Each row is a point on a landscape with many valleys, with its height.
A ball rolls from a point to whichever of its 3 nearest points has the largest drop for the distance, and stops where none of them is lower. Distance is the straight distance between rows; heights are no part of it.
fozu height 5.7: [-11 -12   2  16 -10   4  -7 -30  18  -1   2   3  16   0  20 -12   5   6
 -18   2  13  25   7  14  11  14]
vaf height 37.2: [ -6   1  -3 -10   2   6 -17   6  -2  -2   7 -16  -4  -7   4  -5  -1 -14
  10   2  -3  -9   1   2   7 -14]
Pamo height 36.0: [-14 -28 -19  10   3   5  -8 -24  -5  -1 -10  19   8   3  18  -6  -9  28
 -17   3  21   4 -10  -7  -2 -10]
pizol height 91.2: [ 48  48  20 -26 -36  -9  30  24  24 -13  14 -24   1  -4 -50  33  15 -55
  49  25 -41   5   4  -7  -9   7]
rila height 43.3: [-14  -3  13  -1  15   1  -6 -27  11   5  15   5  13  -3  20 -21  16   0
  -6   9  27  11  13  14  30  14]
duve height 67.9: [ 24  39  28   4 -47  -2  24   1  33  -6  14 -21  11  -6 -21  10  29 -43
   7  15 -26  29  20  17   8  32]
vumut height 43.5: [-11  10  12 -13  13   1 -15 -15   7   6  17  -9   6  -5  12 -17  17 -17
  11  11  16   1   9  13  31   6]
Saz height 59.2: [  0  35  17 -25  13   0  -5   3  13   1  25 -25  -5 -11  -7  -2  24 -42
  31  15  -6  -3   9   0  23   1]
Gid height 61.1: [-15  -6  28   7  41  -4  -2 -50   6  26  19  30  13  13  20 -25  27  18
 -10   7  62  22  20  18  39  30]
tusi height 47.8: [ -4 -16  -1  27 -28   5   2 -23  16  -6  -6  -2  19   2  18  -8  -3   6
 -28  -5  -1  33   1  15  -1  23]
bazuv height 67.5: [ 30  28  22  28 -68   1  30  -1  28  -8  -5 -11  18   1 -16   5  20 -17
 -21   1 -32  45  20  28  -5  61]
Zik height 44.1: [-17  12  20 -26  60 -12  -9 -16 -13  18  24  21  -1  11  18 -33  15  10
  18  19  57 -10  -2  14  44   2]
Diz height 32.1: [ -4 -30 -28  17   5   8 -10  26 -16  -7 -15  -8 -10   0  -9  16 -20  13
  -7 -27 -18 -21  -8 -17 -27 -32]
dopub height 45.3: [-14   0   6 -20  45  -1 -15 -10 -12  10  15  16  -4   4  19 -27   1  14
   9  14  36 -18  -6   0  24 -13]
tedes height 47.7: [  1  21   8 -22   2   1 -12   8   8  -4  16 -23  -6 -10  -8   4  10 -34
  20   7 -13  -6   8   1  10  -5]
Givu height 50.8: [ -7  -2  22  18   8   6  -3 -42  25  13  13   7  14   3  18 -18  24   2
 -16   2  28  29  21  24  33  32]
fepep height 61.2: [ 12  27  16 -13 -32  -5  10   8  21  -8  10 -25   4  -9 -16  10  15 -41
  14  10 -26   9  12  11   5  12]
dib height 78.2: [-13  26  15 -31  40  -1 -16   1   1  10  24 -12  -7  -7   5 -19  17 -26
  30  20  18 -15   1   6  34  -8]
Nepe height 24.7: [-11  -2 -10 -15  54   2 -19  23 -22   2  16   5 -28   0  -2 -10 -13  16
  19  -7   4 -43  -6 -16   5 -40]
rafe height 20.4: [-18 -24 -18   3  24   1  -3 -21 -16   5  -9  33  -2  10  22  -7 -12  42
 -10   7  28  -8 -17 -13   0 -20]
kopot height 42.7: [  0  -2   5  23 -31   7   1 -19  20  -5  -4  -9  17  -4   9  -5   6  -7
 -21  -1  -5  33  12  20   3  24]
pir height 31.3: [-11   6  -1 -25  69  -2 -18  24 -26   9  16  17 -35   4   1 -22 -10  17
  25   0  22 -47 -12  -5  14 -37]
zumo height 64.7: [  0  30  21 -12 -11  -1  -1  -4  22  -1  20 -22   5  -8  -5   0  24 -41
  17  12  -8   9  16   8  23  11]
duf height 56.8: [  4  18  19   5 -31   4   9  -9  29  -4  14 -20  14  -9  -2  -1  21 -28
  -6   7 -12  25  17  19  13  27]
binu height 46.7: [ 18  16   5 -10 -41   1   8  26   7 -11  -8 -28   0  -7 -27  23  -7 -33
  14  -4 -38  -3   7  -3 -22   4]
fev height 87.7: [ 12 -19 -18  34 -50  -2  10   1   7  -8 -37 -10  24   1   1  12 -21   2
 -32 -20 -28  30  -9  10 -30  19]
nepif height 57.7: [ 13  17  10  -7 -41  -2   9  10  14  -9   0 -22   8  -8 -14  14   4 -33
   4   3 -30  12   8   8  -7  12]
torum height 53.9: [-15 -32 -26  23   2   1  -3 -35  -6   0 -16  30  12   8  27   3  -9  43
 -25   7  23  17 -17 -13  -5 -10]
gisi height 84.2: [ 46  36  13 -15 -50  -7  31  34  12 -14  -4 -19   2  -3 -49  36   0 -44
  30   4 -53   0   1  -5 -24  14]
fuf height 16.5: [-18 -13 -16  -2  66  -3  -7  24 -28  12   4  41 -43  13   2  -5 -14  61
   6  -6  25 -48 -17 -26  -4 -49]
pade height 21.3: [-13 -22 -17   2  12   6  -9 -10  -8   2  -3  16   0   4  17 -10  -9  22
  -5   3  19  -8 -10  -8   2 -20]
Govik height 55.2: [ 19  32   8 -24 -14   1   2  18  14  -5  15 -30  -8 -10 -23  18  10 -45
  29  12 -27  -7   7  -7   1  -5]
bak height 37.8: [-17 -21  -1   3  21  -2  -4 -38   0   8   2  30   8  10  30 -17   2  36
 -16  10  40  11  -6  -2  13   3]
vokip height 40.7: [ 27  -5 -13  20 -54  -7  22  31  -8  -8 -50 -18  13  -2 -21  29 -24 -10
 -14 -34 -51   6  -9  -1 -44  21]
sisol height 52.8: [  5  -2 -10  -8 -18   6  -6  27  -4  -9 -11 -26  -4  -6 -19  18 -15 -22
   4 -14 -32 -13   0  -7 -22 -12]
Mar height 41.5: [ 16 -15 -18   6 -10   1  10  56 -14 -15 -24 -29 -14  -2 -39  41 -25 -14
   2 -47 -51 -22   3 -20 -50  -9]
mafaf height 20.5: [-13  10  18 -23  44  -6 -12 -13  -6  10  22   5   0   2  17 -29  17  -4
  16  14  38  -8   5  14  41   5]
Pavek height 34.3: [ 30  -9 -12   8 -39  -3  24  52  -9 -13 -38 -25  -2   0 -40  42 -23 -18
   2 -43 -61 -13  -1 -14 -50  11]
rezet height 30.3: [ -5 -14 -15  -2   3   5 -13  10  -8  -7   0 -10  -6  -5   1   3 -14  -4
   3  -9  -8 -12  -5  -5  -7 -18]
rili height 29.9: [-17 -18  -5  -7  35  -7   0 -32 -15   9   2  42   1  12  27 -16   0  46
 -12  19  50  -1 -13 -13  13  -8]
pekaz height 52.5: [-19   8  29 -12  53 -14  -4 -30  -6  24  25  20   8   8  23 -34  24   9
   6  15  63   7   9  18  45  23]
sobi height 49.9: [-18 -15   3  -5  40 -17  10 -50 -19  23   0  59  -1  19  32 -12   8  60
 -22  26  68  10  -7  -9  13   9]
feluz height 53.6: [ 12  -8 -16  13 -39  -1   7  20  -3  -9 -26 -23   3  -6 -16  20 -21 -13
  -9 -25 -37   3  -5   1 -31  -1]
kenu height 49.0: [  3 -15 -21   5   5   5  -5  43 -16 -10 -11 -24 -19  -4 -25  28 -22  -9
   4 -36 -34 -23   3 -20 -36 -25]
zofad height 46.2: [-18  -2  19 -14  47  -8  -7 -30  -4  17  22  21   6   8  22 -27  19  14
   3  16  54   3   6  14  41  11]
dol height 34.4: [-10 -13  -6   0  -2   7 -15  -4   0  -4  -2  -2   5  -2  10  -5  -8   5
  -6   1   4  -2  -2   1   2  -9]
bof height 35.8: [ 29   5  -4   8 -53  -6  20  36  -5 -10 -34 -21   6  -3 -32  31 -17 -24
   2 -25 -52   0  -1  -1 -41  17]
Mome height 44.5: [  4  15   2 -20   5   9 -12  20   0  -6  12 -24 -16 -11 -16   9  -3 -30
  24  -2 -20 -19   3 -12  -5 -16]
femeb height 81.1: [ 13  -5  -1  36 -56   1  17 -12  18  -4 -21 -10  24   1   4   4  -5  -4
 -31 -11 -23  44   1  24 -18  37]
rigiz height 5.0: [-15 -34 -29  13  18   0  -5 -13 -19   4 -15  32  -2   5  19   3 -14  47
 -15   3  20  -7 -19 -24 -13 -31]
mezu height 41.6: [ -6 -27 -23  14 -13   6  -8 -11  -1  -6 -16  -1  11   2  14   2 -17  16
 -16  -8   1   5 -11  -3 -14 -13]
Kem height 28.3: [-20 -24 -20   2  37  -8   0 -15 -26  11 -11  50 -17  15  20  -1  -7  63
 -10  13  40 -21 -26 -31  -5 -31]
feve height 44.8: [-16 -22   4   4  24  -3   0 -50  -5  13   1  44   9  12  30 -15   7  44
 -18  17  55  16  -3  -3  16  11]
sizo height 11.2: [-17 -25 -24   9  46   0  -9  12 -26   6  -5  37 -27   8   6   0 -14  54
  -6  -4  17 -37 -22 -32 -14 -44]
gug height 30.2: [-24 -17 -13  -4  42 -14   5 -25 -31  20 -13  60 -17  19  26  -3   1  71
 -15  25  51 -16 -28 -30  -5 -20]
dite height 45.7: [  7   6  -9 -12   1   7  -9  35  -9  -8   4 -28 -18 -10 -25  20 -14 -27
  16 -16 -35 -25   6 -16 -22 -19]
Dute height 35.2: [-17 -13   1  -7  31  -3  -6 -32  -5   9   7  28   4   8  26 -24   7  27
  -8  15  41   3   0  -1  22   2]
rikez height 41.7: [ -2   8   6 -11 -10   5  -9  -3  10  -2   9 -16   3  -9   3  -5   9 -24
   8   5  -5   1   7   6  13   2]
bip height 27.7: [ -8 -15 -18  -3  20   9 -18  27 -13  -5   3  -9 -16  -5 -10   6 -18   4
   6 -18 -11 -27  -1 -13 -14 -34]
rasu height 13.1: [ 33   9  -1 -10 -36  -2  18  47  -2  -8 -22 -28  -5  -4 -43  38 -16 -31
  18 -23 -56 -15   3 -15 -41   6]
kugel height 19.5: [ -3 -21 -22  12  -8   7  -9  11  -8  -8 -12 -11   1  -4  -2   9 -20   1
  -8 -16 -12  -8  -6  -5 -21 -20]
gima height 65.6: [ 29  37  28  16 -58  -4  30   2  32  -7   6 -14  16  -2 -22   8  26 -31
  -4   7 -31  38  19  23   2  44]
Bidis height 60.6: [  8  15  23  25 -42   2  16 -13  32  -1   5 -14  14  -2  -7  -1  20 -17
 -18  -1 -15  44  20  28   6  45]
kek height 41.4: [ -7  11   3 -22  27   3 -19   8  -6   1  15 -15 -16  -9  -1 -10   5 -17
  22   4   2 -23  -2  -2  12 -19]
Zupi height 36.6: [ -7 -24 -28  13  35  10 -11  41 -20  -4  -1  -7 -28  -1 -16  18 -22  16
   1 -35 -18 -35   1 -30 -28 -38]
nefo height 50.2: [-12  -1   4 -12  21   1 -16 -13  -3   2  10   5   2   0  16 -21   2  -2
   7   7  24  -8   1   7  19  -7]
bepu height 54.0: [ -2  27   4 -31  40   5 -21  17  -5   4  21 -19 -21  -9  -3  -9   9 -23
  33   9  -2 -27  -2  -7  16 -20]
rus height 71.9: [ 25  16  13  33 -69   1  27   3  22  -9 -13 -13  19  -1 -12   3   8 -13
 -27  -7 -36  50  10  25 -10  57]
vupom height 27.0: [-17 -15  -6 -10  35  -2  -6 -20 -18  10   3  32  -5   8  20 -19  -4  36
  -2  11  43 -15 -13  -8  13 -18]
salab height 58.8: [ 26  22  16  11 -65  -3  23  12  18 -10 -11 -16  17  -7 -19  14   7 -28
  -8   1 -40  25   9  17 -13  38]
mizu height 56.7: [-17  20  18 -34  69 -12 -14   3 -16  15  22  12 -14   7  13 -32  11  -2
  30  19  43 -24  -6  11  38 -15]
Bosov height 74.0: [ 36  41  21  -8 -56  -7  30  17  23 -13   2 -17  11  -4 -32  23  11 -42
  16   9 -37  17   9   8 -11  25]
ganif height 16.4: [-18 -15 -14  -9  46  -2 -10   6 -27   8   1  34 -21   9  10 -13 -12  42
   5   4  31 -37 -15 -17   4 -40]
lufus height 33.9: [ -8   0   6  -3  -1   5  -8 -17  14   0  13  -5   7  -5  14 -11   7  -7
  -4   3   8  15   7  12  15   4]
Rukuf height 19.6: [-12 -24 -23   3  27   7 -17  12 -17  -1  -4   9 -13   0   3   0 -16  23
   0 -10   9 -27 -11 -19 -12 -35]
bonag height 40.2: [  3   7  -3 -15   9   7 -13  25  -9  -4   7 -21 -20 -11 -18  11  -7 -23
  18 -10 -22 -28   2 -10 -12 -22]
lenik height 53.0: [ -2   2  19  17 -16   7   0 -27  25   5  11  -9  13  -4   9 -11  21 -12
 -18   2   5  31  16  22  21  30]
lav height 68.0: [ 37  46  33  16 -62  -2  43   5  37  -6  10 -13  16   1 -29  11  33 -33
   1  13 -34  41  26  23   6  52]
kog height 11.4: [-14 -21 -16  -1  29   0 -13  -6 -16   5   1  24 -10   3  16 -10 -10  31
  -2   3  23 -22 -15 -17   2 -31]
rur height 62.7: [ 14  14  11  15 -49   1  16  -1  21  -8  -6 -19  16  -4  -5   5   3 -18
 -14   1 -26  30  12  24  -5  32]
bamuz height 33.3: [ -6  -2 -10 -15  28   9 -19  22 -11  -3   9  -8 -20  -7  -7  -2 -11  -7
  18  -6  -7 -30  -2 -10  -2 -33]
pelin height 18.9: [ -6 -33 -26  29 -15   4   0 -27   5  -2 -22  15  20   7  23   3 -16  26
 -31  -4   5  26 -15  -1 -13  -5]
fesa height 46.9: [ 20   0  -5  19 -57  -5  17  16   3  -9 -28 -21  16  -5 -13  17 -13 -15
 -14 -15 -38  16  -2  10 -28  22]
raro height 40.6: [-15  -1  12 -19  45  -8  -9 -19  -9  14  18  21  -2   4  21 -30  11  14
   8  17  47  -6  -2   8  32   0]
Zuvev height 65.0: [-17 -30 -22  17  14  -2   2 -45 -10   7 -15  48   6  14  31   0  -4  55
 -25  15  37  16 -17 -18  -1  -3]
fase height 52.3: [ 30  14   6  22 -72  -5  26  16   6 -12 -29 -16  20  -3 -16  16  -7 -18
 -11 -13 -48  25   1  16 -23  43]
Kolu height 20.3: [-12 -12 -17  -3  50   4 -17  17 -24   2   7  16 -27   6  -1  -6 -16  32
   7  -9  10 -43 -10 -20  -6 -43]
rudav height 58.7: [  2  -8  -6  10 -33   3  -1  -1   7  -9 -11 -16  14  -7   4   3  -7 -11
 -15  -8 -18  19  -1   9 -11   8]

Where does a ball stop that starts at each point below?
femeb: fozu
Bosov: rasu
fev: rasu

Call two points neighbours if one is among the 3 nearest of the other. Go from one point of each pair to the other, from neighbour to neighbour, staying as low as possible. Name the highest point that can't be avoided.
rasu / pelin: kenu
lufus / kugel: rikez
rigiz / pelin: Pamo
rigiz / kugel: rezet
kog / sizo: ganif
